A landscape with many valleys, sampled at points; each row gives a point and its height.
From any point a ball rolls to the lowest of the 2 points nearest to it. It stops when none of these is lower. Distance is the straight distance between rows; heights are no part of it.
J_77 height 35.6: [197  93  91 116 142 116 145 136 119 123 136 159 166 108 139  66  95 157
 164 136 100  77 133 152 147  84  88 203 147 136 158  78 141 110  49 131
 112 158 183  91 122 176 157 107 154 114 193  72 129 147 154 100  66 145
 107 107 166  86 159 148  90 174 164]
J_510 height 11.1: [162 100 136 128 162 134 113 102 130 220  90 100 129 169  50 161 158 125
  87 127 105 101  83 142 160 174  96 164 124  77 138  64 144 126  52 149
 132 150  68 150 120  99  89 152 174  86  63  85 139 142 116 122 106 171
 166 120 163 124 121  55 128 111 140]
J_932 height 14.0: [150 142 128 112 131 103 149 105 114 122  99  91 141  98 121 139 119 159
  88 129 138 137 129 113  82 145 103  80 119 139  92 122 176 133  59 115
 142 180 115 132 107  63  82 133  91 139  70 140 110 111 120 122  76 127
 157 110 117 175 126  58  86 150 150]
J_875 height 80.3: [122 128 113 115  96 125 158 192 128  52 111 160  94  98 191 113 145 150
 187 133  94 124 161 132 102  95 150 146 142 182 101 155 141 121 144 144
 126 128 119  89 111 158 134 128  83 154 190 119 175 154 136  92 146 129
  71 180 121 127 139 194 163 126 126]
J_154 height 70.8: [176 110 185 104 102  86 173 141  88  80 156 176 161  91 222 159 152 162
 145 175  97 125 164 117  98 113 113 145 144 179  89 192 138 135 136 151
 136 121 195 127 162  90  89 136  53 168 164 142 162 143 136  99 187  87
  77 184 141 120 134 184 144 152 139]
J_297 height 43.9: [152 165  85 119 117 146 139 156 139 139 115 133 128 101 135  97 120 155
  98  86  94 129  99 113 126 111 142 113 132 136 130  85 159 127 135 133
 131 129 113 106  86 132  98 156 131 142 132 107 127 134 159 119 121 141
 135 147 135 145 128 102 123 122 104]
J_50 height 52.9: [113 124  71 188 117 139 121 119 109 103  94  98 112 113  59  93  90 138
 115 137 165 124 116 137 126 138 161  31 117  90 113 143 106 160 163  97
 181 118  81 167  86  90 149 117  77 142 138 209  95  69 146 147 135 146
 192  79 106 113 137 143  68 143 114]
J_455 height 22.8: [133 100 127  71 137  78  77 167 142 106 155 149 141 106 114  89 124 105
 123 168 146 197  77 135 159 115 156 128 149 139 130 171 107 127 142  91
 112  99 140 162 172 117 168 137 107 193 166 181 163 108 174 170 166 185
  84 105  69 134 131 200 102 146 123]
J_13 height 68.5: [130 142 118 167 151 140 166 114 114 161 153  99 136 134  80  99 132  88
  87 134 114 111 175 122 100 138 117 100 130  51 110 113 129 130 177 170
 127 128  84 150  92 125  69 186 109 105  86 126 140 112  79 125 137  88
 150 146 137 150 140  76 107 145 153]
J_588 height 57.8: [118 114 157 134 125 124 126 101 150 164 122 126 110 180 100 147 116 148
 118 148 137 144 118 113 144 192 124 130 124 160 155 141 130 148 108 122
 156 157  96 155 145  76 162  96 119 117 102 129 136 150 151 133 114 157
 153 112 122 180 119 133 135  99 121]
J_495 height 66.3: [123 139 126 190 134 172 162 102 126 146 171  97 156 173  48 120 136  94
 106 138 154  55 170 158 123 124 127 110 139  48 126 111 120 140 162 187
 118 115  80 162  83 157 132 149 122  80 105 164 118  71  84 134 126 109
 194 136 129 117 135  82 114 129 140]
J_535 height 48.7: [158 155 114 197 121 156 133 109 130 158 130  98 138 132 121 143 110 152
  69 122 137 168 136  89 136 138 136  78  99 122 140 104 128 147 164 106
 158 142 142 151 111  97 111 143 117 113  98 156  89 116 111 133 126 106
 162 120 150 147 144  96  98 102 101]
J_740 height 28.2: [177 104 138  72 142  99 104 155 141 151 181 150 150 125 108  72 109  92
 160 153 161 149  78 154 133 108 148 157 146 120 129 129 130 145 112 119
  89 127 141 170 170 122 160 151  99 152 185 154 201 116 170 161 147 203
  76 118  99 121 163 183  59 154 159]
J_470 height 44.8: [139 126 127  79 138 115 128  81 128 183 139 122 149 170  80  81 167  81
 141 130 128  43  81 177  92 108  60 172 126  95 144  81 178 130 110 210
  86 121 117 162 132 166 118 148 167  73  97 111 173 121 127 134  88 165
 156 115 133  91 152  99 108 132 163]
J_783 height 77.7: [120 106 138  69  93 107 117 196 129 125  80 166 122 101 208 141 112 140
 151 147  80 199 108  93 112 134 128 153  96 173 111 181 121  99 152  59
 124 126 164 102 194 113 127 135 103 189 188 135 166 161 150 152 136 129
  49 159 119 173 110 175 150 140 142]
J_683 height 49.2: [106 102 184 113 152 132 114  74 145 150 133 111 127 183  86 158 164  99
 126 125 109  62 129 131 136 157  71 154 126 100 150 110 156 138 132 168
 128  84 139 150 168 198 128 106 149 104  39 165 142 142 111 109 117 158
 167 130 153  85 122 102 157  80 139]
J_715 height 34.1: [107 145 137 171 177 123  98 134 124 126 113 143  98  97 135 168 126  91
  96  88 139 136 167  91 162 165 184  82 168  91 115 117  90 109 144  97
 149  97  89 130  84  90  68 138 140 158 105 134  71 141 100 112 198 102
 132 131 141 158  57  86 135 128  80]
J_600 height 21.6: [153 116 107 155 131 135 107 139 112 142 147 117 123 120  79  83 140 110
 162 139 157  99  82 162 152  97 158 107 147 108 170  99 110 134  90 120
 129 167  72 175 106  84 197 129 181  95 151 127 139 124 145 170 108 152
 151 101 116 105 135 142  96 135 124]
J_653 height 24.9: [168 161 113 127 117 107 166 113 121  85 137 150 163  55 170 140 123 193
 119 127 111  92 161 110  77 109 107 124 152 143 129 138 169 118 106 136
 147 178 154  88  99 100  74 126  98 138 134  86  83 134 104  98 104  91
 119 149 138 138 107 114 131 163 155]
J_187 height 46.5: [119 189  68 155 139 155 123 132 118 147 118 110 136  91 131  90 102 137
  65  89 138 147 101  89 133 123 162  46 126  99 112 101 153 133 167  89
 158 126 105 137  87  82  95 161 125 137 136 134  83  99 143 129 133 125
 140 112 148 119 150 112  90 132  85]
J_605 height 29.6: [139  73 162 110  98 124 107 146 134 131 150 134 104 135 127 137 130 124
 176 172 147 144 124 160 165 120 142 166 142 151 157 119  83 136  95  81
 130 162 123 131 173 104 210  74 153 121 131 123 151 143 145 131 106 144
 124  88 150 124 117 167 112 124 148]
J_952 height 34.2: [157 149 176 172 143 109 127 134 106 111 146 160 162 113 156 167 151 112
  92 115 119 125 175  93 125 110 149 123 148  92 124 122 102 116 164 156
 129  84 168 125 116 148  63 134 148 156 121 111  80 130  76 110 196  55
 115 172 164 111  85  81 164 127 113]
J_389 height 37.8: [180 125 110 132 121 143 158 122 117 122 159 143 156 148 129  70 114 135
 175 135 115  41 159 172 124  78  75 199 157 100 165  73 135 102  73 163
  78 152 168 114 114 198 161 122 163  65 148  76 125 149 118 124  83 109
 150 126 170  55 143 116 105 140 156]
J_180 height 24.6: [138 120 130  92 112 117 168 154  89 105 171 118 143 135 107  86  98  97
 167 128 149  99 167 150  93 110 131 136 151 104 101  89 126 129 104 159
  95 113 139 161 127 157 155 124  68 111 129 139 164 105 126 118 122 127
 128 127 130 114 143 149  56 216 162]
J_350 height 72.1: [180 115 126 111 119 131 133 152 102 139 150 152 138  76 156  86 131 106
 141 163 109 157 100 148  87  64 133 153 139 129 138 118 131 133 150 132
 109 141 160 127 149  99 120 161 132 139 187 132 184 131 149 148 140 101
  90 154 154 125 146 174 104 146 142]
J_580 height 58.8: [ 59 147 144 178 136 150  97  96 156  99 133 134 119 161  95 169 115 126
 133  87 167 124 164 105 171 155 183 104 153 110 131 164  78 150 163 134
 141  76  94 116 108 177 175 107 142 132 114 142  70 117 102  99 169 146
 144 114  92  92  88 143 151  99  93]
J_252 height 66.9: [ 85 138 132 134 126 142 129 136 104 135 119 135 100 147 150 153 162 129
 100  94 128 124 146  99 151 187 141  89 132 134  96 109 141 130 151 185
 145  87 120 122 121 148  97  93  86 133 101 114 105 152 131  61 179 121
 146 140 135 152  79 119 205 123  65]
J_244 height 36.7: [132 136 185  89 153 115 118  79 171 130 125 156 180 135 110 142 100 113
  88 113 102 142 118 101 112 159  87 170 102 112 118 178 131 165 154 142
  67  41 194 111 163 170  77 175 140 151 102 161 140 122 124 129 137 150
  79 135  84 104 132 142 126 116 159]
J_563 height 77.8: [ 86  87 120 105  89 124 163 153  90 151 118 111  87 106 155 126 171 139
 131 138 104 145 124 129  75 168 112 100  92 160  77 132 162 101 150 189
 140 139 100 123 159 102 113 113  73 139 127 114 185 129 128  80 161  93
 112 180 150 206  84 120 184 134 105]
J_953 height 59.8: [109 151 128 114 127 122 127 117 148 132 117 130 116 139 133 144 108 145
 102 128 129 179  93  96 142 177 152  85  98 163 130 158 140 154 146 123
 149 120 134 137 148  80 129 115  96 145 121 144 119 145 176 135 135 154
 126 119  83 166 123 156 134 105 122]
J_198 height 51.3: [179 132 138 149 123 133 143  90 152 134 126  93 157 102 126 158 130 176
  77 144 133 134 104 114 119 120 114 115  96 155 150 142 123 170 124  96
 137 125 170 115 126 117 127 133 155 147  91 167  85 120 136 135  98 133
 140 118 123 135 146  96 128 104 119]
J_408 height 43.0: [163 117 104 117 168 141 118 110 130 200 106 123 177 172  88  68 129  83
 158 126 110  50 105 178 104  82  60 207 122  79 156  86 142  98  90 169
  86 129 175 117 124 192 119 171 210  67 148  76 166 141 136 147  56 167
 148 116 145  76 196  70 108 141 170]
J_728 height 45.4: [120 154 119 211 129 155 144 107 120 130 158 124 109 139 140 112 134 148
 123 151 166 138 142 121 139 122 126  77 135 144 147 114 132 147 165 146
 175 169 131 171 102  61 130  83  93  87 115 133 113 133 127 124 158  68
 160 117 160 143 131 131 118 113  82]
J_283 height 29.7: [128 156 148 133 166 111  91 131 125 125 114 144 148  97 129 180 143  77
  76  95 122 132 146 102 138 124 170 112 151  87 118 131 103 120 140 104
 120  92 148 119 110 102  66 145 172 162 120 124  76 126 108 115 168 106
 124 141 133 126  99  80 127 163 104]
J_58 height 33.2: [165 122 109 119 103 133 148 146 136  96 135 129 160 101 128  85  86 154
 163 108 122 101 156 139 116  84 141 169 125 122 138 108 133  99  82  95
 114 150 145 110 118 174 187 110 132 126 166  88 111 138 145  98  71 128
  98 132 123 100 146 149  82 181 158]
J_835 height 34.8: [139  77 154 132 110 118 118 147 104 102 152 115  98 106 168 143 143 135
 151 168 166 144 168 144 134 108 115 114 139 142 129 102  93 120 108 104
 136 148 166 141 155  86 173  65 107 113 136 124 134 150 147 120 128  83
 125 119 169 149 115 143 104 149 119]
J_162 height 83.8: [134 127 153 165 126 132 110 142 125  88 157 158 105 120 207 167 138 131
 177 126 135 171 185 131 146  86 137 176 149 159 161 126  78 121 137  85
 128 142 184  78 119 139 155  80 163 113 183  87 118 152 106 136 147  49
  99 123 158  96 112 153 170 100 119]
J_833 height 68.3: [144 118 178 131 121  84 177 126 101  69 147 147 134  98 186 162 155 158
 124 185 106 106 187 121  85 130 113 124 128 170 112 178 145 143 137 197
 135  83 161 122 149 145  91 108  66 165 118 149 139 116  89  71 187  77
 121 193 150 102  74 158 171 119 109]
J_757 height 14.9: [161 110 120 146 150 136 127 111 102 179 120  98 121 119 102 146 178 140
  93 114 115  92  87 151 150 146 105 127 127  93 156  70 147 116  95 150
 137 161  96 160  99  87 117 135 166  80  79 102 106 124 123 132 115 146
 197 110 157 118 115  70 136 113 120]
J_266 height 25.3: [122 100 114  96 107 125  88 133 124 150 130 141 116 149  79  98 139  90
 166 159 153 140  69 174 159 126 169 137 132 130 162 125  88 131 116 105
 125 148  64 165 155 106 203 101 165 123 146 134 143 128 153 168 114 196
 142  86  98 139 107 158 109 120 147]
J_18 height 40.0: [152 127  91 141 122 178 143 132 136 168 114 121 152 148 111  99 134 147
 144  86 108  63 122 150 133  97 116 170 137  98 153  73 147  95 102 141
 108 143 120 109 105 200 134 137 196  86 116  80  99 143 145 115  79 126
 162 113 147 103 140  91 146 120 145]
J_583 height 63.4: [ 99 167 117 151 107 153 127 134 127 155 126 134 113 153 127 125 122 157
  77  96 148 158 151  83 156 188 163  63 107 127  95 129 135 139 189 141
 153  71 113 146 130 130 107 123  63 121 119 140 105 122 156 107 165 117
 128 132 115 146 112 139 160 130  78]
J_73 height 70.0: [ 92 143 134 175 121 152 124 111 134 151  86 113 123 134 150 195 146 153
  94  82 132 152 177  68 150 183 138 108 114 117 105 138 131 110 123 112
 126  92 146  90 128 164 106 112 148 136 101 115  52 145 105  68 150 100
 140 134 145 161  74  69 203 101  90]
J_864 height 53.1: [162 139 144 139 131 131 138  82 131  92 167 116 154 115 136 148 131 164
 129 161 137 119 131 142 114  84 112 141 137 158 150 143 152 154  96 130
 133 161 188 110 124 133 147 109 148 128 105 137 106 123 126 156  87 119
 142 106 127  96 157 125 102 120 146]
J_972 height 81.9: [ 99 154 117  87 135 118  74 152 147  85 130 165  95 143 165 129 121 137
 161 114 130 191  77 122 149 112 153 163 124 182 146 179 113 129 142 104
 137 142 122  93 133 139 150 122 172 150 186  97 144 132 143 170 113 145
  72 104  90 116 149 176 172 100 127]
J_597 height 49.4: [101 156  72 145 133 129 102 122 100 146 105  94 115 105 104  78  88 121
 107 131 167 150  98 137 112 134 143  34 121 100 122 112 157 138 135  97
 139 171  82 175  91  43 119 144 110 137 136 167 109  91 146 159 131 137
 173  93 118 137 153 113  45 169 106]
J_91 height 63.7: [ 91 146 138 172 112 136 165 132 121  83 156 116 153 151  86 127  98  88
 130 126 160  64 210 143 117 118 143 131 141  71 101 117 125 156 175 163
  92 101 115  98 101 211 121 131 109 116  99 143  97  59  74 139 139  84
 158 137 129  96 135 116 126 144 147]
J_322 height 62.7: [ 71 145 125 163 115 127 126 101 146  45 116 148 111 134 133 178 132 146
 137 106 157 131 147 111 144 132 155  95 138 162 108 179 133 153 154 134
 153  67 117 102 125 177 151  88 107 140 143 130  97  98 101  89 161 136
 148 132 104  86  94 154 188  87 103]
J_318 height 78.7: [103 125 161  64 132 109 123 142 122 110 129 154 115 118 191 128  88 101
 162 129 111 178 122 102  94 122 119 144 135 166  95 174 124 129 133 108
 120 151 158 111 143 102 118 157  87 167 165 118 174 141 153 178 109 111
  62 144 108 175 158 161 109 153 168]
J_619 height 20.7: [125  99 103 139 119 164 129 130 148 227  94  76 121 167  86 112 159 101
 156 129 108  97  86 170 151 122 130 166  98  89 148  90 128  69 100 139
 111 179  58 169 131 124 159 152 202  73 102 114 131 136 137 155  82 191
 179 102 129 121 169  70 104 115 138]
J_983 height 55.3: [ 98 143 183 188 166 129 105  94 151 100 144 133 132 177  94 175 130  82
  97 111 148 111 178 103 166 137 160 120 150 104 143 140  72 149 150 137
 118  62 117 146 116 180 117 129 132 142  80 156  67 138  93 131 177 119
 128 141 108 112 109 125 136 116 100]
J_165 height 83.4: [ 61 128 123 156 121 165 156 129 109 122 139 124  96 135 139 144 118 103
 142 120 122 146 176  82 111 138 141 106 113 146  98 153 114 121 189 136
 131 117 144 103 111 148 112 133  97 131 138 110 138 125  91 126 146  70
 117 168 135 170 121 114 164 105 107]
J_121 height 29.5: [178 127 112 108 103 105 155 130 143 131 139  90 171 108 112  91  86 134
 134 129 148 115 142 130  88 117 123 128 122 109 113 107 152 132  94 134
  96 138 159 142 142 149 139 127  87 117 122 118 130 114 135 118  75 135
 131 123 122 119 155 133  64 204 175]
J_794 height 40.4: [155 135 164  47 129  94 109 114 160 113 118 175 181 116 117 129 129 138
  95 144  81 168  66 132 134 139 102 165  87 141 133 193 142 170 142 146
  86  56 183 130 184 155  98 153 127 166 149 164 161 111 171 141 159 199
  70 134  85 121 159 182 142 102 124]
J_689 height 76.7: [147 101 123  74 106  95 115 203 110 102 119 140 107 101 203 126 142 128
 144 181 112 176  95 144 126 113 145 153 126 183  98 158 127 115 125  90
 138 149 151 120 191  97 145 115  89 179 201 163 197 156 159 128 158 129
  55 175 124 138 134 209 134 143 117]
J_998 height 19.9: [127 140 132 123 128 105 144 144 107  98 125 116 135  58 150 139 123 137
 114 130 136 125 167 114  97 118 112  77 151 131  98 122 146 133 101 114
 149 167 153 119 102  73  90 127  97 170 117 120 100 132 109 117 120  93
 146 136 134 153 119 110  92 184 139]
J_178 height 47.1: [105  98 160  91 129 133 125  86 141 169 114 107 109 175  64 121 185 104
 133 129 117  56  71 152 110 154  82 156 103 114 125  97 158 152 115 177
 114 111  88 159 142 178 141 126 155  99  57 149 151 117 134 137  88 183
 165 119 138 116 130 117 150  90 159]
J_442 height 27.7: [ 91 151 129  99 139 133 109 102 158 130 144 111 135 173  54 108  96  88
 149 134 139 134 110 161 115 126 132 154 105 115 123 156 119 121 129 126
  88 119 117 138 131 153 156 163 149 101  92 145 149 103 130 174  93 171
 122 109  65 106 188 118  79 142 177]
J_276 height 29.4: [158 116 131  43 138  93 127 162 119 121 166 130 132 138 119  68  67  90
 196 125 138  97 127 157 100  99 131 191 157 134 115 103 130 115  99 125
  81 127 111 160 125 169 148 142  83 104 175 120 211 113 152 169 127 158
  78 130 111 118 174 164  57 193 178]
J_183 height 18.1: [141 117  98 114 142 108 147 128 129 175 104  72 145 130  94 120 103 143
  99 117 108 125 124 125  99 146 102 106 114 101 102  92 161 113  65 114
 125 178  95 143 123 109 105 168 110 117  84 135 136 142 124 125  82 138
 161 116 135 169 148  36  74 167 149]
J_444 height 38.9: [125 150 111 141 168 134  91 133 125 133  89 120  91 113 124 169 139 150
  77  83 145 122 123 109 188 180 161  86 139 109 120 100 147 134  80  83
 158 111  82 126  87  75  97 107 120 142  85 142  49 126 118 102 171 140
 163 104 136 140  70  88 116 107  65]
J_243 height 80.8: [110 135 138  95 135 116  96 159 138  72 129 178 118 135 210 139 124 130
 185  81 107 189 140 117 142 109 161 164 150 155 114 187  76 121 142  86
 124 112 149  75 119 172 129 133 144 165 209  91 148 143 137 140 144 107
  31 142  87  92 142 182 180 146 140]
J_447 height 79.2: [117 102 124  66  89 114 163 185 101 122 101 153 103  87 170 120 161 152
 167 135  65 143 119 126  81 128  95 153 116 172  89 131 159  96 139 181
 117 142 113  96 149 118 121 110  89 167 157 109 200 162 134  79 136 111
  86 176 153 173  94 146 189 138 133]
J_614 height 22.6: [138 128 113 121 115 141 116  89 138 210  90 103 118 175  83 123 160 125
 144 147 139  96  38 176 156 162 119 165  97 121 157 117 157 127  89 149
 118 179  79 165 152  90 141 127 205  80  77 110 152 140 134 187  56 207
 167  95 112 127 170  76 114  93 146]
J_504 height 75.4: [140 109 110  97 128  97 117 201 122 104 126 152 128  77 183 119 141 135
 115 148 126 173 121 114 129 112 154 103 137 169  86 130 133 112 130 118
 170 122 147 149 168  88 119 119  72 180 168 177 149 153 176 107 185 140
  85 155 122 146 130 195 129 172  92]
J_302 height 40.9: [128 145  61  95 134 130  88 177 137 152  84 133 111 102 129 124 125 159
  94  78 141 145  81 126 186 166 168  78 135 124 113  79 162 106  94  73
 149 119  78 119 122  85 128 100 130 148 128 131  76 129 170  99 158 184
 143  77 134 149  90 130 128 131  65]
J_627 height 52.0: [104 126 198 145 165 136 118  85 148 122 164 124 136 200 107 149 126  79
 122 147 151 104 167 126 170 131 109 157 140 103 151 124 108 158 139 148
 106  75 153 146 145 193 143 127 128 106  80 182 144 144  96 142 138 123
 130 142 146  80 148 146 108  96 136]
J_573 height 29.8: [115 133  87  90 134  88  73 164 139 111 103 148 100  89 117  82 107 119
 121 140 154 198  37 132 159 139 170  58 136 168 122 163 118 141 141  68
 159 131  86 160 141  95 142 137 112 176 169 195 117 107 149 171 149 182
 121  93  46 151 114 183 113 100 118]
J_752 height 41.9: [140 146  70 122 136 151 126 162 131 137 127 163 131 121 156  72 134 156
 148  93 117  96 124 142 145  89 119 172 153 121 160  63 149 106 123 159
 108 155 110 108  65 171 128 135 173 118 165  73 115 166 144 112 111 125
 124 111 149 120 124 127 171 136 110]
J_303 height 56.1: [168  99 154 114 137 128 127 107 155 165 113 139 138 139 130 146 145 174
 133 141 104 103 113 122 143 154  92 159 124 158 195  99 135 133  79 120
 152 195 121 127 136  78 149  85 165 109  97  83 134 195 132 110  83 134
 142 123 175 176 125 123 152  99 147]
J_465 height 41.0: [113 122 136 218 114 134 156 145 103  79 171 113 100 119 177 137 135 145
 151 163 176 139 202 134 136  98 127  96 140 147 145 117  88 128 170 111
 163 170 156 135 127  99 150  73  86 103 143 121 104 121  96 137 158  58
 148 123 162 125 119 153 114 116  95]
J_859 height 70.6: [143 105 145 133 143 129 137 111 110 168 161 124 152 111 105 110 124  93
  97 152 127 138 129 134  95 116 112 127 116  85 122 122 115 129 160 166
 104 130 153 147 133 103  97 171 117 129 115 154 181 116 121 147 135 103
 128 153 152 153 151 120 119 156 158]
J_965 height 30.4: [108 170 116 125 161 122 127 114 140 138 127 126 167 172  77 129  98  75
 126 118 122  86 155 145 106 112 106 178 139  77 126 140 121 128 133 151
  94 112 139  99 108 174  77 192 169 107  87 118 130 119 111 144  92 138
 125 142 105  91 164 104 112 146 167]
J_479 height 66.1: [ 97 128 164 157 120 102 145 116 117  48 155 166 105 127 155 167 148 134
 157 170 135  99 174 128 116 111 135 116 155 178 114 171 133 144 151 165
 140 104 142 124 124 136 131  89  78 145 143 128 139 115 105  94 174  92
 136 153 147  92  83 173 173 103 113]
J_118 height 33.1: [111 167 138 118 142 142 142 109 156 126 118 133 173 151 100 128  92 101
  79  81 107 144 130 111 114 145 115 147 105  94 108 162 116 128 176 132
  85  62 159 101 125 172  65 191 142 109  97 119 113 115 129 128 120 151
 101 151  89 117 178 122 129 140 157]
J_755 height 25.1: [103 136 122 105 126 148 100  96 164 192 114  96 140 188  68 121 120  99
 136 124 111 162  64 162 166 173 127 149  73 119 147 168 145 118 137 129
  70 131 103 146 174 126 144 140 169  88  87 134 150 123 136 180  88 200
 157  81  69 149 170 116  96  82 159]
J_693 height 82.7: [139 138 156 119 147 106  89 103 129  89 145 168 122 132 185 167 148 128
 148 154 124 177 104 127 128  96 132 162 134 172 161 166  92 143 133  93
 149 136 164  97 131 119 140 104 200 155 178 112 142 138 139 143 131  94
 101 115 134 102 119 168 171  89 109]
J_494 height 81.7: [ 73 124 120 159 117 135 127 187 123  68 134 134  73 118 196 110 127 127
 169 110 149 167 169 102 118  99 168 100 143 179 107 142 105 119 181 102
 158 134 130 103 115 146 145 123  99 157 193 122 151 131 117 125 159  86
  97 163 118 134 119 169 160 114  92]
J_921 height 74.4: [104  95 147 156 127 141 156  78 129 188  95  80 108 162 114 198 154 149
 100 130 112 149 155  86 119 200  87 116  74 135 119 140 131  96 106 122
 156 151  99 135 160 106 122 134 134 119  69 136 107 142  79 106 106  93
 139 131 153 196  94  60 182  94 125]
J_650 height 72.4: [102 117 139 181 118 148 136 102 148 134  90 100  85 140 133 213 139 175
 117 126 138 136 161 101 137 182 111  87 102 159 130 162 114 114  96 103
 158 125 140 127 137 114 130  84 127 130  92 132  53 151 107  85 123 104
 159 117 136 188  82  76 170 100 110]
J_401 height 79.7: [126 151 132  88 135 118 130 145 118  75 137 168 135 117 195 113 101 127
 167  98 103 157 142 110 108 105 138 179 150 129 114 173 119 121 124 103
 121 129 181  78 103 155  91 162 107 145 182  93 140 147 142 158 124  86
  50 150 105  96 162 162 146 174 168]
J_87 height 56.6: [ 88 134 103 167 103 132 123 132 130  86 125 122 108 105  82 115 109 116
 124 130 147 128 128 121 112 103 179  73 129 122 121 148 101 152 172  99
 141 110  94 133  99 118 161 138 113 147 146 155 117  78 117 144 141 129
 139 133  95 133 117 147 122 135 126]
J_155 height 60.4: [ 93 159 118 176 105 160 138 121 127  70 165 125 130 159 101 114  97 101
 141 106 186 109 169 144 133  87 179 113 138  94 122 145  94 150 195 119
 121  98 101 127 119 182 173 111 131 100 158 123 116  61  93 141 149  96
 143 127 110  59 145 143 127 129 133]
J_920 height 36.1: [117 134  64 123 107 128 101 160 148 114  83 111 102  92 106 111 134 167
  93 113 141 172  46 132 167 151 160  49 116 137 119 130 137 152 122  83
 167 101  89 127 128 102 161 114 127 146 143 164  77  96 168 133 138 189
 168  68  87 121 116 154 127  95  69]
J_977 height 41.6: [125 128  92 103 126 183 110 142 157 193 118 126 140 170  89 106 119  94
 150  94 100 100 101 162 136  84 112 206 120  90 167  93 103  80 130 124
  89 116 119 111 124 214 154 169 221  79 149  85 139 140 157 156  92 160
 134 108 125  96 169 113 125 107 155]
J_813 height 54.7: [152 129 116 144 134 141 140  87 143 114 137 123 106 138 162 144 146 168
 146 144 120 113 132 134 150 111  98 158 126 180 183 119 133 136 105 126
 141 166 147  85 124 143 146  89 182 105 104  93 122 162 118 147  85 113
 131 107 152 120 142 115 157  78 124]
J_443 height 85.1: [121 126 160 173 130 138 148 116 123  44 147 162 121 121 213 158 121 165
 195 141 119 106 210 137 115  90  90 185 159 153 154 159 119 111 135 112
 117 123 173  25 118 208 132 103 138 130 157 104 101 146  82 128 142  49
  84 153 170  83  93 133 168  93 142]
J_85 height 73.2: [151 106 165 126 112 100 164 155 101  77 136 123 135  60 186 143 152 150
 127 189 129 149 147 114  97 114 112  95 155 174  95 153 114 126 141 140
 166 138 166 160 151  40 110 117  39 169 165 171 174 134 140  96 179 105
  89 179 135 156 119 197 104 152 106]
J_404 height 18.3: [144 138  96 154 128 179 119 125 128 195 116 102 110 126  80 124 150 109
 129 104 136  90  78 152 169 124 148 112 127  95 155  74 121 124 111 118
 135 163  49 161  78  84 164 149 202  77 112 117 103 112 134 145 116 174
 190  96 141 118 128  94 122 101 104]
J_512 height 16.3: [149  98 128  79 130 110 124  97 139 215  93 100 158 149  87 145 136 141
  67 114 106 146  88 128 133 190  94 136  90 110 124  98 151 116  74 135
 133 142 135 140 167 102 106 154 138 127  78 110 146 130 117 113  89 169
 143 111 140 160 118  57 135 131 158]
J_687 height 76.0: [110  99 156 120 106 126 166 109 101 175 109 100 102 131 147 151 141 151
 104 137 105 150 138 107  92 186  86  92  80 145 124 142 146 113 133 153
 166 147 120 136 169  82 112 122  95 139 104 131 153 120 107 103 129  76
 148 149 158 203  87  94 163 118 121]

For each start below, name the point where the ball stops.
J_783: J_18
J_859: J_187
J_244: J_510

Call two points neighbours if one is among the 2 nearest of the other. Go from one point of each pair to the other, from neighbour to neighbour, staying as low as possible. Name the highest point that can't be avoided.
J_932, J_510: J_183
J_455, J_283: J_302
J_510, J_455: J_794
J_455, J_180: J_276
